Each row is a point on a tangle of strands that fork and nearly touch. The rows are in no order.
Points whose rows are less than 89.6 apart are linked; no others are. Some points are linked to none.
k_482: [-1,22,8,18,-14,-19,5,11,8,-9,5,26,-25,6,27,10,-20,-16,12,11,-5,4,16,-27,10,6,2,-13,15,14,1,-27,23,4,2,-17,4,5,16,-32,11,5,-1,39,-29,-1,1]
k_589: [1,21,0,-1,-18,-19,-9,7,13,7,14,21,-10,10,50,5,-8,-3,1,-2,-6,-5,10,-22,18,-4,-2,-1,-4,-14,7,-18,40,0,15,-16,-4,10,-4,-39,6,16,-12,33,-24,-8,0]
k_440: [3,-11,2,-1,-14,-11,-4,-1,21,-3,2,3,-18,-11,-1,17,-7,8,-3,23,15,-4,-14,-27,25,4,-26,-11,-17,-7,-23,-7,32,-33,3,0,-14,16,-5,-38,-4,19,26,-9,-15,-31,6]
k_999: [-21,-28,-1,-17,-13,-4,-27,1,-15,8,14,0,16,-5,32,4,15,13,-22,-15,-17,-17,22,21,0,-26,3,11,-10,-28,26,30,17,-11,44,5,-10,-4,-21,-13,-11,-3,-15,-2,15,14,-12]
k_906: [-12,-13,2,-13,16,4,-5,-9,-7,-33,-9,-4,6,-6,-48,16,-6,3,9,22,-6,0,11,21,-2,-37,-9,0,6,21,-22,-4,-32,19,12,23,-11,-25,35,23,4,-18,18,-13,18,9,-24]
k_13: [-12,7,-2,-29,-17,21,-21,18,-25,3,-1,28,2,3,-3,0,-12,-7,-19,-15,2,10,-11,6,15,-33,-3,-3,-1,-35,12,-4,-18,12,13,-12,10,-18,-4,23,-1,-21,17,2,-8,0,13]
k_365: [25,19,-15,32,-9,4,1,10,-9,7,-11,10,-40,5,-6,1,-3,-19,13,-10,9,8,20,-22,2,25,-4,-6,3,-4,-9,-25,-7,28,-26,-22,19,16,17,0,-8,-19,5,24,-13,-14,7]
k_857: [0,16,8,-3,16,-13,-1,-12,-3,-43,13,-27,13,4,-33,8,5,4,18,19,0,-4,4,13,1,10,2,9,27,41,-19,-17,-20,1,-19,5,-20,-3,22,7,23,-1,-5,-6,19,11,-26]
k_299: [-25,9,-5,-8,-18,14,-18,23,-26,-24,-1,24,-16,1,-10,11,-11,-21,-2,1,2,14,6,-6,22,-20,-4,2,18,-16,-4,-20,-16,10,-1,-26,9,-9,8,5,14,-36,25,11,-11,1,3]
k_602: [31,3,-20,4,16,-18,2,-28,16,16,20,-26,4,34,24,-13,5,-9,2,-4,-12,-22,37,9,-4,-13,5,-5,-29,-3,6,-12,-1,28,14,31,15,8,21,13,2,27,-18,-4,39,-9,-27]
k_253: [24,-9,-14,39,10,16,12,3,-2,12,-18,-4,-24,-15,-16,-2,-2,-1,4,-22,15,-6,5,-11,-22,33,3,-6,9,7,3,15,-20,2,-16,-10,12,11,2,12,-27,-16,3,-6,2,-11,19]
k_232: [-13,10,0,-7,-11,11,6,25,-11,-10,-14,5,2,-18,-26,7,-5,4,-16,1,19,17,-44,4,-7,31,-5,-13,8,-13,-12,0,-3,-29,-21,-8,-5,19,-28,1,1,-5,25,-19,-16,-2,31]
k_76: [5,7,16,11,3,-19,11,1,-15,3,-18,-10,9,6,12,-4,-4,-29,17,7,-24,23,16,1,-21,10,22,5,2,19,3,-8,-2,35,-15,1,15,-2,5,0,-2,-7,-16,14,-3,41,-6]
k_550: [-41,-5,-3,29,7,20,-7,20,-9,-21,-10,12,-15,-13,-15,9,25,-11,9,-16,14,-13,22,-6,18,9,-8,24,43,5,-5,14,-10,-8,-20,-40,-10,-9,3,-5,18,-51,2,2,-9,-4,-8]
k_760: [19,3,4,20,2,-13,9,-7,14,-7,10,16,-25,-13,-5,9,-17,3,9,6,4,3,-3,-17,1,13,-8,-11,11,33,2,-16,11,-6,7,4,1,6,22,-16,0,11,1,17,-16,-14,7]
k_337: [12,5,13,22,-6,-5,38,5,3,-1,-26,14,-23,-31,-14,4,-17,-2,-9,13,-1,24,-24,-2,-42,33,11,-29,6,19,14,13,9,-11,8,6,2,13,-11,-21,-29,6,9,4,-38,13,42]
k_494: [-8,-7,-16,-20,-12,11,-9,21,-29,11,-11,7,12,-1,-10,-11,-13,-6,-25,-10,0,32,-28,16,-12,1,10,-8,-9,-31,9,2,-21,3,1,-2,16,10,-13,26,-7,-12,25,-11,-8,6,20]
k_646: [-22,-15,14,-11,6,6,1,-5,-10,11,-17,15,23,-11,-12,-2,2,1,-3,4,-6,18,-20,24,-5,-21,-2,16,-1,22,-5,1,-10,10,-9,6,-1,-24,9,32,11,-15,-5,-1,-8,8,9]
k_24: [-11,0,6,-23,4,18,-8,-5,1,-20,2,18,-2,3,-34,15,-11,1,2,8,1,-18,6,-2,15,-58,-17,-12,0,-6,-9,-2,-30,19,17,11,-4,-47,29,22,-1,-12,16,-5,15,3,-16]
k_263: [11,-22,-11,38,15,7,14,-6,-14,18,-22,-13,-1,-20,-11,-16,4,-4,1,-17,0,11,4,13,-42,35,18,10,7,25,12,19,-24,14,-19,-2,15,12,6,23,-14,-15,-13,2,3,6,14]
k_549: [12,5,-9,-12,1,10,7,-34,37,25,5,-24,-5,32,15,-5,15,4,11,6,4,-42,13,-20,25,-13,-17,9,-35,-26,-15,14,7,-12,-1,15,-6,-4,-7,-2,-5,25,-2,-23,32,-24,-27]
k_752: [-12,11,12,23,4,4,16,-13,-17,-11,-24,-17,9,-14,-35,-1,13,-1,11,6,6,9,-13,11,-18,40,7,29,29,43,-21,7,-30,7,-52,-13,-19,2,9,7,15,-28,-10,2,-11,14,7]
k_376: [-8,-1,13,27,-4,11,17,-9,-9,2,-30,23,-21,-9,-27,7,-9,-17,12,1,-3,6,1,-18,-10,2,0,0,12,25,-1,1,-19,28,-16,-11,-2,-29,27,20,-14,-24,1,8,-14,13,11]
k_803: [36,7,-12,33,13,-14,8,4,24,10,9,-22,-24,16,27,-2,11,1,15,-18,0,-31,42,-12,1,24,-1,-5,-10,0,-8,6,14,-5,1,-1,16,30,7,-26,-16,9,-7,11,30,-14,-16]
k_353: [8,6,19,10,7,5,16,1,14,-17,12,15,-4,-21,-25,6,-11,23,1,2,13,-9,-33,-5,-2,22,-4,-17,27,32,11,-1,8,-25,4,1,-16,-9,6,-5,3,17,-6,-4,-6,-3,17]
k_593: [4,10,12,1,-13,-12,30,12,-6,-21,5,9,-9,-39,-23,2,-24,8,-13,7,-6,40,-35,17,-34,36,21,-12,21,29,12,13,-11,-27,18,8,-4,14,-7,-23,-6,3,7,2,-18,31,37]
k_332: [-8,15,0,-38,2,25,-11,7,9,1,3,-13,22,33,20,-8,21,5,2,-10,5,-22,7,1,11,-19,10,8,-6,-39,8,6,-2,-1,-9,-14,0,-19,-26,17,4,16,-18,-22,29,8,-20]
k_743: [32,4,8,15,5,2,23,-21,1,13,-13,11,-16,-5,-21,-11,-26,-9,2,8,0,13,-17,-5,-24,15,10,-20,-8,18,11,-13,-13,32,-6,17,15,-8,29,24,-16,17,4,6,-7,3,14]
k_778: [-13,22,15,-24,15,29,-4,14,0,-19,10,-4,21,16,-14,-5,16,12,5,-18,7,-23,11,8,11,-26,5,-3,23,-17,13,0,-22,9,-7,-8,-2,-39,-7,28,7,6,-18,-17,25,19,-20]
k_375: [12,-24,-21,14,6,-29,-6,-9,-1,32,-12,-16,-2,-5,24,-10,4,-17,-8,1,-9,23,12,8,-2,2,0,12,-23,-13,-4,-2,27,7,-1,13,15,39,-12,-8,-1,-4,4,17,-24,-20,0]
k_186: [19,20,-17,-5,-5,-18,-1,-31,22,34,32,-13,3,38,53,-15,7,-2,-3,-22,-17,-31,44,3,6,-22,3,9,-33,-23,20,5,5,18,26,17,13,3,-3,2,-1,22,-36,15,20,-2,-29]
k_120: [-32,11,19,22,-10,-16,18,6,-2,-15,-17,18,-18,1,20,12,-9,-29,17,35,-13,13,14,-25,7,7,5,-1,25,23,-3,-6,23,3,-13,-26,-9,-3,11,-36,13,-14,-1,26,-39,13,2]
k_44: [0,0,4,2,-1,-3,4,-31,13,35,3,-4,-1,19,46,-9,19,-7,3,-21,-11,-38,42,-3,3,-15,3,23,-10,-8,17,22,12,3,13,3,6,-18,-12,-2,-6,4,-35,12,16,5,-24]
k_5: [-8,-18,-18,-13,6,-14,-17,-1,-16,11,-10,-26,16,10,21,-4,15,-25,1,3,-9,17,17,23,-2,-10,7,21,-17,-14,-15,-6,7,12,-6,6,6,21,-17,6,12,-12,2,1,4,-1,-15]
k_36: [16,-2,-3,-22,-5,16,-16,2,-3,8,37,6,16,7,6,-16,-1,27,-21,-18,4,-9,-26,6,2,-8,2,-19,-10,-16,36,4,-5,-1,24,13,5,-13,-3,19,2,35,-14,-12,19,-5,4]
k_394: [-16,15,3,-4,-1,19,0,10,-6,-3,-19,3,0,3,-22,4,6,-2,0,3,24,3,-28,-11,16,17,-13,4,6,-11,-25,-14,-1,-10,-46,-19,-5,5,-23,13,11,-12,18,-14,-18,-20,14]
k_824: [17,24,-6,-6,-6,-9,-8,19,-12,-26,30,-4,0,-10,-13,-2,-14,7,0,-6,9,28,-18,12,-1,37,9,-5,16,14,-6,-30,-9,-16,-11,-3,7,33,-3,-9,27,3,11,5,-5,3,9]
k_169: [-36,-37,4,-7,3,14,-5,14,1,16,-13,12,29,-24,-7,0,15,36,-22,-16,-5,-3,-32,27,-4,-9,-13,3,3,-8,8,40,-1,-30,16,7,-16,-10,-17,12,-3,-4,4,-20,6,6,14]
k_327: [34,7,-15,18,-3,8,-1,12,1,6,10,3,-25,-4,2,0,-12,1,-5,-23,15,-14,8,-18,-1,23,0,-27,-2,-17,9,5,-6,-13,8,-11,21,23,-2,-8,-24,-2,18,-3,7,-17,15]
k_622: [6,5,-4,36,-3,4,4,-3,4,15,-19,2,-39,8,1,8,8,-22,14,-7,6,-21,34,-34,7,12,-10,3,8,-5,-12,4,-4,14,-15,-23,5,-2,10,-14,-13,-24,2,18,0,-15,-8]
k_721: [35,1,-23,0,-11,-7,-16,4,0,22,26,-1,-8,6,29,-12,-12,3,-15,-15,1,-2,10,-11,3,8,3,-18,-28,-31,16,3,9,0,23,10,23,29,-6,-15,-20,17,12,6,0,-13,3]
k_647: [6,2,9,-16,-1,-13,9,-7,-16,-3,-18,-17,21,10,-3,-5,-14,-27,8,16,-21,29,0,14,-29,-11,28,-8,-15,4,-2,-8,-14,38,-5,18,17,-9,9,19,0,6,-1,-1,4,35,0]
k_537: [0,-9,-9,4,-5,13,-20,10,8,-8,31,12,-16,-18,-7,5,-1,20,-13,-29,18,-22,8,-15,33,-11,-22,-5,9,-16,6,11,-7,-33,18,-10,6,5,-3,-11,0,-9,11,-5,6,-25,0]
k_683: [-11,-9,9,-22,-12,1,-4,1,9,-16,-5,7,-1,-5,-17,19,-12,8,-4,25,8,0,-35,-20,14,-15,-20,-15,-9,-16,-22,-7,13,-19,10,6,-27,-8,-6,-16,-4,15,34,-17,-4,-15,3]
k_18: [-9,-35,1,3,9,4,-3,5,7,1,9,0,6,-25,-1,3,13,27,-10,-16,3,-12,-8,13,-5,4,-6,2,5,8,13,30,13,-38,22,8,-11,4,-16,-10,-5,-2,-2,-12,14,-4,6]
k_100: [39,11,-13,20,10,-19,3,21,24,2,22,-19,-10,4,32,-2,11,14,11,-12,6,-7,23,-2,-10,41,12,-9,-9,7,-2,-3,28,-22,-1,-4,17,47,-9,-33,-6,12,-10,8,9,-6,4]
k_241: [-2,5,-11,-22,-20,-14,-19,-4,4,23,10,12,4,12,50,1,-3,-11,-6,0,-8,9,-4,-9,29,-27,-8,21,-21,-25,4,-19,37,8,12,-5,-7,3,-11,-20,15,12,-19,24,-28,-21,-2]
k_649: [2,9,20,39,-10,-5,22,-6,-14,8,-39,6,-23,-3,-7,-1,-5,-38,20,13,-16,25,15,-22,-20,12,11,-1,6,19,-4,-7,0,43,-29,-14,10,-6,18,-1,-14,-22,-12,20,-28,27,9]
k_609: [41,2,-9,27,13,-15,18,14,22,12,3,-15,-15,-13,19,-7,4,12,-1,5,13,7,5,-5,-19,44,3,-25,-19,6,-6,2,33,-24,-5,8,22,52,-11,-41,-20,19,-5,9,-20,-19,25]
k_516: [32,-1,-16,-3,-4,-15,-6,-7,-7,27,12,4,-2,13,22,-20,-20,-14,-13,-7,-9,20,3,-3,-10,-7,15,-14,-24,-16,19,-11,-1,31,17,19,28,12,11,16,-11,10,2,18,-13,-5,5]
k_421: [-17,-5,-4,9,-3,-24,-18,8,-5,-21,12,-2,-9,9,38,16,3,-14,7,-5,-17,-16,60,-1,6,-17,9,9,10,-5,5,0,17,4,31,-8,-4,4,0,-28,2,-15,-7,17,12,19,-26]
k_949: [-9,3,7,-26,8,11,8,-8,-1,17,-29,-20,31,27,5,-8,10,-18,13,19,0,0,-16,-1,-12,-2,17,8,-16,-10,-16,2,-2,19,-33,-5,-4,-17,-16,24,4,14,-7,-19,9,10,0]
k_957: [-3,-23,-17,-6,5,9,-24,5,-2,8,24,-4,8,-6,4,-9,15,18,-16,-24,8,-7,2,11,16,-8,-15,13,-4,-9,5,6,-1,-23,6,3,7,10,-13,8,8,-2,1,-9,12,-24,-6]
k_586: [-5,-5,12,15,6,4,11,12,-15,-1,-11,6,4,-19,-4,-3,-1,-2,3,-13,-6,11,-6,12,-19,28,15,9,23,27,17,12,-7,-7,-7,-12,9,-3,-8,7,-5,-17,-15,2,-6,24,18]
k_303: [21,4,-7,-12,1,-21,-1,-13,-3,19,-10,-10,8,13,10,-12,-14,-26,1,19,-11,31,-7,1,-12,-9,12,-5,-30,-2,-8,-27,8,35,-12,17,16,11,11,18,5,14,0,15,-17,-5,5]
k_354: [19,12,-5,-6,9,4,-11,-15,14,-9,21,-3,-7,18,-7,-2,0,-1,11,-5,8,-18,13,-9,21,-22,-16,0,-3,8,-8,-26,-15,14,-2,10,4,-13,23,17,11,13,-5,-1,21,-19,-21]
k_187: [-9,14,1,-20,-5,-6,-5,-15,24,22,4,6,3,26,40,-2,18,-1,8,3,3,-7,-3,-10,34,-19,-9,31,-10,-5,-4,-17,34,-5,-4,-11,-13,-6,-15,-5,21,17,-30,12,-9,-24,-12]
k_193: [-39,-10,4,-16,5,4,-9,2,-1,-31,-20,-8,17,7,-24,17,12,-1,16,28,-1,-12,0,-1,8,-20,-11,5,12,-7,-31,13,-5,-10,-7,-5,-30,-22,-10,-8,6,-23,24,-19,12,14,-23]
k_864: [-8,4,-14,-20,-2,12,-30,-5,-1,-11,53,-10,9,7,18,-8,31,32,-17,-25,0,-28,36,19,27,-43,-14,9,-11,-32,16,1,-1,-20,31,5,-5,-4,-17,3,14,13,-25,-18,34,-10,-33]
k_812: [34,9,3,4,5,-18,14,-18,6,-1,-9,-14,-7,3,-13,-1,-23,-13,9,25,-12,18,-10,-3,-18,12,9,-20,-15,11,-11,-27,6,25,-11,24,9,16,22,1,-1,24,17,7,-7,2,1]
k_740: [-31,-25,7,10,3,19,9,12,2,19,-19,29,11,-35,-17,-3,2,30,-26,-18,5,10,-48,20,-11,7,-20,5,15,13,9,29,-2,-30,5,-4,-12,-3,-12,11,-6,-12,4,-8,-18,-6,32]
k_397: [2,-2,7,24,8,17,9,-16,5,10,-19,7,-20,0,-21,5,6,-9,15,-13,10,-28,13,-24,0,-2,-9,2,11,6,-5,13,-27,23,-12,-11,-2,-30,18,21,-14,-19,-5,0,11,-2,-12]
k_449: [1,14,-15,16,-11,0,-15,22,-18,-9,5,21,-27,-4,5,2,-6,-21,5,-16,3,19,20,-5,11,11,-1,7,20,-3,3,-25,-8,9,-8,-26,21,20,6,-3,11,-34,9,24,-21,-6,4]
k_832: [33,-9,-14,26,7,-21,-3,-12,28,-5,23,-18,-28,5,12,11,3,0,8,-4,-3,-31,43,-8,13,1,-11,-11,-18,1,-3,6,12,-9,28,18,4,24,20,-35,-15,8,10,-1,36,-16,-23]
k_888: [-24,9,11,28,-9,11,34,10,-16,-10,-28,25,-11,-35,-29,1,-9,-1,-5,-3,-2,28,-22,10,-21,30,1,9,30,34,9,16,-18,-12,-13,-17,-7,-4,-3,5,-10,-32,-2,1,-31,21,41]
k_396: [-13,8,4,-17,9,-2,1,-12,-18,-44,-9,-29,17,-1,-58,10,-1,5,9,29,0,14,-9,27,-5,-9,-1,13,16,30,-40,-11,-44,12,-26,12,-22,-7,27,17,19,-21,21,-12,12,11,-18]
k_667: [-7,-22,1,-12,13,11,10,-2,-9,10,-9,-9,35,-2,-16,-20,-1,14,-15,-2,-3,8,-24,29,-27,6,13,0,-3,10,9,10,-21,5,-6,16,8,-8,2,38,7,12,-3,-18,14,7,13]
k_433: [-41,14,22,-27,17,14,-3,14,0,-48,-8,-8,38,16,-37,8,19,9,15,30,3,-11,-5,3,14,-33,-10,4,31,-2,-19,12,-17,-1,-14,-8,-32,-43,-2,4,14,-18,5,-23,12,23,-23]
k_432: [8,16,-14,-21,-5,-14,-22,18,-11,-22,28,-20,17,7,11,2,3,3,3,3,-3,23,-10,13,4,14,8,5,-2,-5,-12,-32,6,-12,-9,2,2,31,-20,-9,28,11,5,-1,8,6,-5]
k_96: [18,5,7,14,3,13,27,-16,24,39,-21,2,-21,5,19,0,1,5,2,-2,14,-37,0,-31,-1,19,-7,-17,-17,-23,3,27,16,-11,-1,2,1,-4,-16,-19,-32,22,3,-7,-4,-17,12]
k_845: [18,0,11,-5,9,6,-2,-2,6,-15,38,12,9,-13,-11,-10,-7,36,-6,-15,4,-8,-30,14,1,9,0,-12,16,25,35,-7,0,-14,19,14,-4,-14,12,9,11,30,-21,-5,14,-1,5]
k_164: [-26,9,22,-37,18,27,-3,10,6,-20,-6,-12,44,17,-20,-3,22,19,6,15,3,-20,-12,17,5,-41,0,-2,8,-13,-6,9,-12,3,-9,2,-22,-43,-11,22,9,8,-9,-33,30,19,-16]
k_42: [21,-10,0,1,7,2,11,-9,-9,4,4,16,-2,-10,-23,-18,-24,0,-8,-8,-11,26,-12,19,-26,1,17,-8,1,25,30,-5,-26,24,24,19,23,-14,37,35,-13,7,-3,9,0,14,11]
k_855: [21,-36,-13,25,16,1,10,-24,5,39,-6,-1,-2,-19,-3,-21,-5,16,-19,-5,11,10,-19,7,-22,16,-6,3,-21,22,8,12,2,-8,-1,22,14,23,4,16,-14,17,2,-5,-21,-34,24]
k_363: [-8,12,14,-13,4,6,0,-5,6,12,-16,-10,11,32,17,-2,20,-17,20,2,-1,-16,18,-10,3,-10,11,12,2,-12,-5,2,2,16,-19,-13,-2,-24,-8,9,-2,0,-21,-7,14,14,-22]
k_291: [14,-2,-6,-9,-2,-5,-8,14,-18,-8,27,10,9,-9,-2,-15,-16,10,-13,-15,-8,29,-10,25,-22,8,18,-6,8,14,32,-8,-14,6,26,11,20,8,9,14,0,6,-3,9,0,20,7]
k_38: [-17,4,-7,5,1,12,-13,12,-10,-45,9,6,-13,-9,-42,13,-7,-1,10,0,14,7,8,-6,26,-17,-12,3,30,8,-21,-25,-30,1,-11,-17,-5,-9,27,15,21,-27,21,3,-1,-9,-15]
k_114: [-3,8,-8,-28,-9,-14,-13,10,6,-5,4,-21,21,16,29,5,8,-1,7,16,-5,12,-13,1,13,11,7,9,-17,-23,-9,-19,37,-13,-9,-8,-15,23,-32,-21,11,21,-6,-2,-1,-1,-7]
k_348: [-2,-34,-16,-17,-13,-21,-30,-12,-11,8,22,-11,8,-5,28,5,4,6,-24,0,-24,6,11,16,0,-34,-2,2,-34,-30,16,15,21,5,55,27,-9,9,-3,-16,-14,12,0,4,8,3,-11]
k_297: [-34,8,9,3,11,21,-4,13,-8,-27,-5,5,7,-3,-33,5,16,2,9,-4,13,-2,-3,-2,23,-11,-12,18,37,9,-15,-4,-20,2,-28,-25,-12,-25,7,18,26,-35,2,-4,-6,-2,-12]
k_859: [7,-23,-15,23,11,21,7,1,6,26,1,23,-7,-32,-16,-12,-7,32,-25,-27,23,1,-30,7,-13,13,-17,-5,-3,11,19,24,-14,-26,7,8,9,12,-2,17,-22,0,3,-13,-18,-29,35]
k_219: [16,-12,-2,0,5,9,8,-21,27,22,-5,-11,-7,8,-5,3,0,8,1,5,7,-39,-3,-20,13,1,-13,-16,-27,-25,-9,19,6,-15,1,19,-5,-3,-6,-7,-18,25,21,-27,24,-21,-6]
k_51: [-17,7,-12,-13,-2,0,-32,5,-7,-10,28,0,4,14,31,2,17,3,-5,-24,-3,-25,52,10,26,-35,-5,18,8,-20,9,-4,4,-3,26,-9,-1,-7,-10,-4,14,-10,-22,2,19,3,-32]
k_578: [8,-8,-11,-25,12,22,-8,-4,1,13,19,-9,31,14,-8,-24,2,19,-16,-7,12,-11,-22,13,0,-13,6,-5,-13,-8,10,-3,-21,8,-8,14,12,-12,5,46,17,29,-14,-24,24,-19,3]
k_6: [43,6,-24,4,9,-9,-15,-13,5,-6,36,-8,-12,13,2,-7,-13,-4,0,-13,0,-10,26,4,7,-5,-2,-16,-19,1,9,-22,-17,20,18,26,24,13,30,12,-1,20,5,-2,28,-12,-21]
k_168: [13,5,10,-7,-8,-18,11,6,-7,-23,23,4,-1,-19,-14,-4,-23,12,-5,7,-17,33,-28,18,-27,21,21,-15,11,28,20,-8,-3,-6,26,23,0,10,10,-14,3,18,2,7,-2,32,14]
k_542: [-18,0,24,4,-6,-20,15,-6,11,-5,-26,9,-5,7,9,16,-8,-19,20,38,-12,-4,3,-32,1,3,1,-8,2,1,-10,6,34,-6,2,-10,-23,-10,-4,-37,-5,3,8,10,-23,11,-2]
k_56: [7,-33,-13,1,9,-10,-3,-28,3,50,-4,-2,10,-3,19,-19,5,-4,-16,-2,-2,14,-10,9,-3,-13,-7,15,-32,0,-3,2,13,7,-2,23,10,14,-5,18,2,10,-7,8,-20,-32,4]
k_564: [-4,18,6,-21,-2,7,12,5,-9,12,-30,-9,19,14,-1,-3,-3,-14,2,20,7,14,-34,-4,-7,20,12,-2,-7,-16,-14,-17,9,3,-40,-11,-5,1,-28,9,6,13,4,-11,-16,5,16]
k_384: [-21,4,11,-30,-10,1,1,9,-10,-31,-17,-8,17,4,-23,18,-11,-10,7,35,-9,13,-28,-2,-3,-11,1,-10,-2,-15,-27,-1,-4,-4,0,3,-26,-14,-14,-9,1,-4,38,-18,3,22,-1]
k_808: [-5,17,5,-14,7,-12,-11,-1,-2,-27,7,-6,4,21,-4,9,1,-15,19,16,-4,3,16,1,11,-22,1,6,12,18,-18,-32,-7,20,-9,-3,-7,-15,15,6,18,-8,-5,8,11,5,-25]
k_329: [5,7,3,-14,9,-3,6,-28,38,19,-8,-20,1,34,13,-3,24,2,17,18,11,-18,0,-17,24,-9,-15,23,-21,0,-28,-6,23,-7,-24,1,-14,-5,-3,4,7,25,-11,-9,14,-30,-25]
k_926: [-3,-18,-7,20,8,-21,-4,-7,6,-15,3,-9,-25,0,4,21,3,-14,9,7,-8,-20,47,-11,10,-9,-8,1,6,8,-14,9,6,-3,23,2,-3,7,15,-21,-9,-17,14,7,18,-4,-29]
k_932: [4,6,3,3,-6,8,-10,16,15,-31,23,8,-22,-2,-5,19,-9,13,6,-10,15,-33,12,-25,23,0,-4,-23,16,-17,2,6,7,-27,20,-16,-6,0,0,-29,-4,4,19,-7,15,-4,-6]
k_921: [-30,-16,16,-21,-16,15,-5,-6,3,4,-12,34,2,-8,-11,14,-13,4,-11,10,-5,-6,-15,-9,20,-58,-22,-2,-3,-6,-1,10,-9,6,20,4,-13,-48,18,11,0,-11,13,5,-7,-3,7]
k_465: [-21,10,28,11,-6,-6,29,-23,-25,0,-35,-12,23,-6,-28,-4,4,-18,9,21,-12,31,-20,15,-24,21,11,25,7,44,-21,7,-27,28,-54,2,-11,-10,12,12,7,-25,-11,-1,-19,36,13]
k_105: [27,12,8,25,4,-6,30,16,18,5,-14,5,-20,-14,13,4,-8,2,1,7,9,-2,-6,-14,-32,41,12,-34,2,6,13,9,28,-12,2,-3,9,22,-13,-37,-28,17,-5,7,-22,4,33]
k_189: [-20,-24,-8,-25,-3,12,-34,14,-18,-8,35,-5,23,-9,9,-1,26,39,-27,-18,-8,-12,14,34,9,-36,-8,3,-6,-24,22,15,2,-14,42,10,-8,-10,-11,6,6,8,-21,-16,31,7,-16]
k_423: [1,-21,-3,7,-1,-3,2,-21,9,49,-12,-5,-2,4,40,-7,10,-7,-6,-10,-8,-22,20,-8,-1,-6,3,18,-17,-22,14,35,21,-4,10,-1,4,0,-23,-12,-17,3,-14,9,-5,-9,-3]
k_445: [-24,10,25,-17,2,4,9,1,-21,-11,-12,-4,38,-2,-21,-4,6,-3,8,15,-8,23,-15,31,-8,-7,9,22,15,39,-10,-5,-24,18,-30,2,0,-26,9,26,19,-19,-17,-3,0,29,1]
k_927: [-11,2,14,7,-10,1,4,13,6,-8,-14,16,-15,-5,8,18,-9,-5,4,6,4,-17,1,-24,8,8,2,-12,15,-9,3,10,19,-20,10,-19,-12,-6,-13,-27,-10,-3,11,4,-10,2,9]
k_46: [12,8,-6,-2,-5,-25,-14,17,18,-4,32,-13,9,12,46,-1,18,15,6,-8,-5,-3,10,2,2,21,11,1,-15,-11,6,-11,41,-24,12,-3,-4,36,-21,-32,8,25,-19,5,14,1,-8]
k_867: [-26,9,0,-19,-21,13,5,35,-29,-11,-11,12,15,-19,-29,-2,-14,6,-24,-4,0,41,-45,26,-13,10,4,-7,13,-15,3,7,-24,-15,2,-6,-1,3,-19,14,1,-16,27,-13,-9,22,31]
k_762: [-27,19,8,36,-7,15,19,2,-18,-20,-21,16,-16,-23,-31,5,5,-5,6,7,9,16,-15,-1,-5,35,-6,21,38,42,-10,-3,-17,0,-44,-31,-17,-1,9,0,18,-38,-3,7,-37,4,28]
k_140: [-4,-19,-3,0,-15,-22,-15,11,-9,-4,11,5,-5,-14,19,5,-5,-6,-6,0,-14,17,6,3,-4,-1,7,4,-1,-1,12,3,25,-12,33,3,2,20,-8,-29,1,-6,5,19,-15,8,2]
k_235: [10,-1,-12,-5,-10,2,13,-18,21,51,-23,-6,-9,13,38,-5,1,-3,-2,2,4,-24,4,-24,12,6,-4,4,-38,-49,-3,21,28,-4,-1,-2,1,13,-27,-19,-24,21,0,2,-14,-22,4]

A fork is a point with three links. Follow the links from the first point to the second and name the forks in between, in order.
k_193 / k_263: k_299, k_303
k_169 / k_36: k_482
k_778 / k_303: k_299
k_586 / k_824: k_303, k_100
k_864 / k_105: k_100
k_445 / k_337: k_303
k_120 / k_376: k_482, k_303
k_51 / k_297: k_100, k_303, k_299
k_516 / k_778: k_303, k_299

A fork is a point with three links, a tip a point with one. Leave the first point through the second and follow the links. Name the first fork or tip that comes.
k_363 / k_332: k_440
k_354 / k_6: k_482
k_120 / k_542: k_5
k_578 / k_667: k_303
k_96 / k_235: k_921
k_803 / k_832: k_348
k_683 / k_384: k_299
k_348 / k_999: k_100
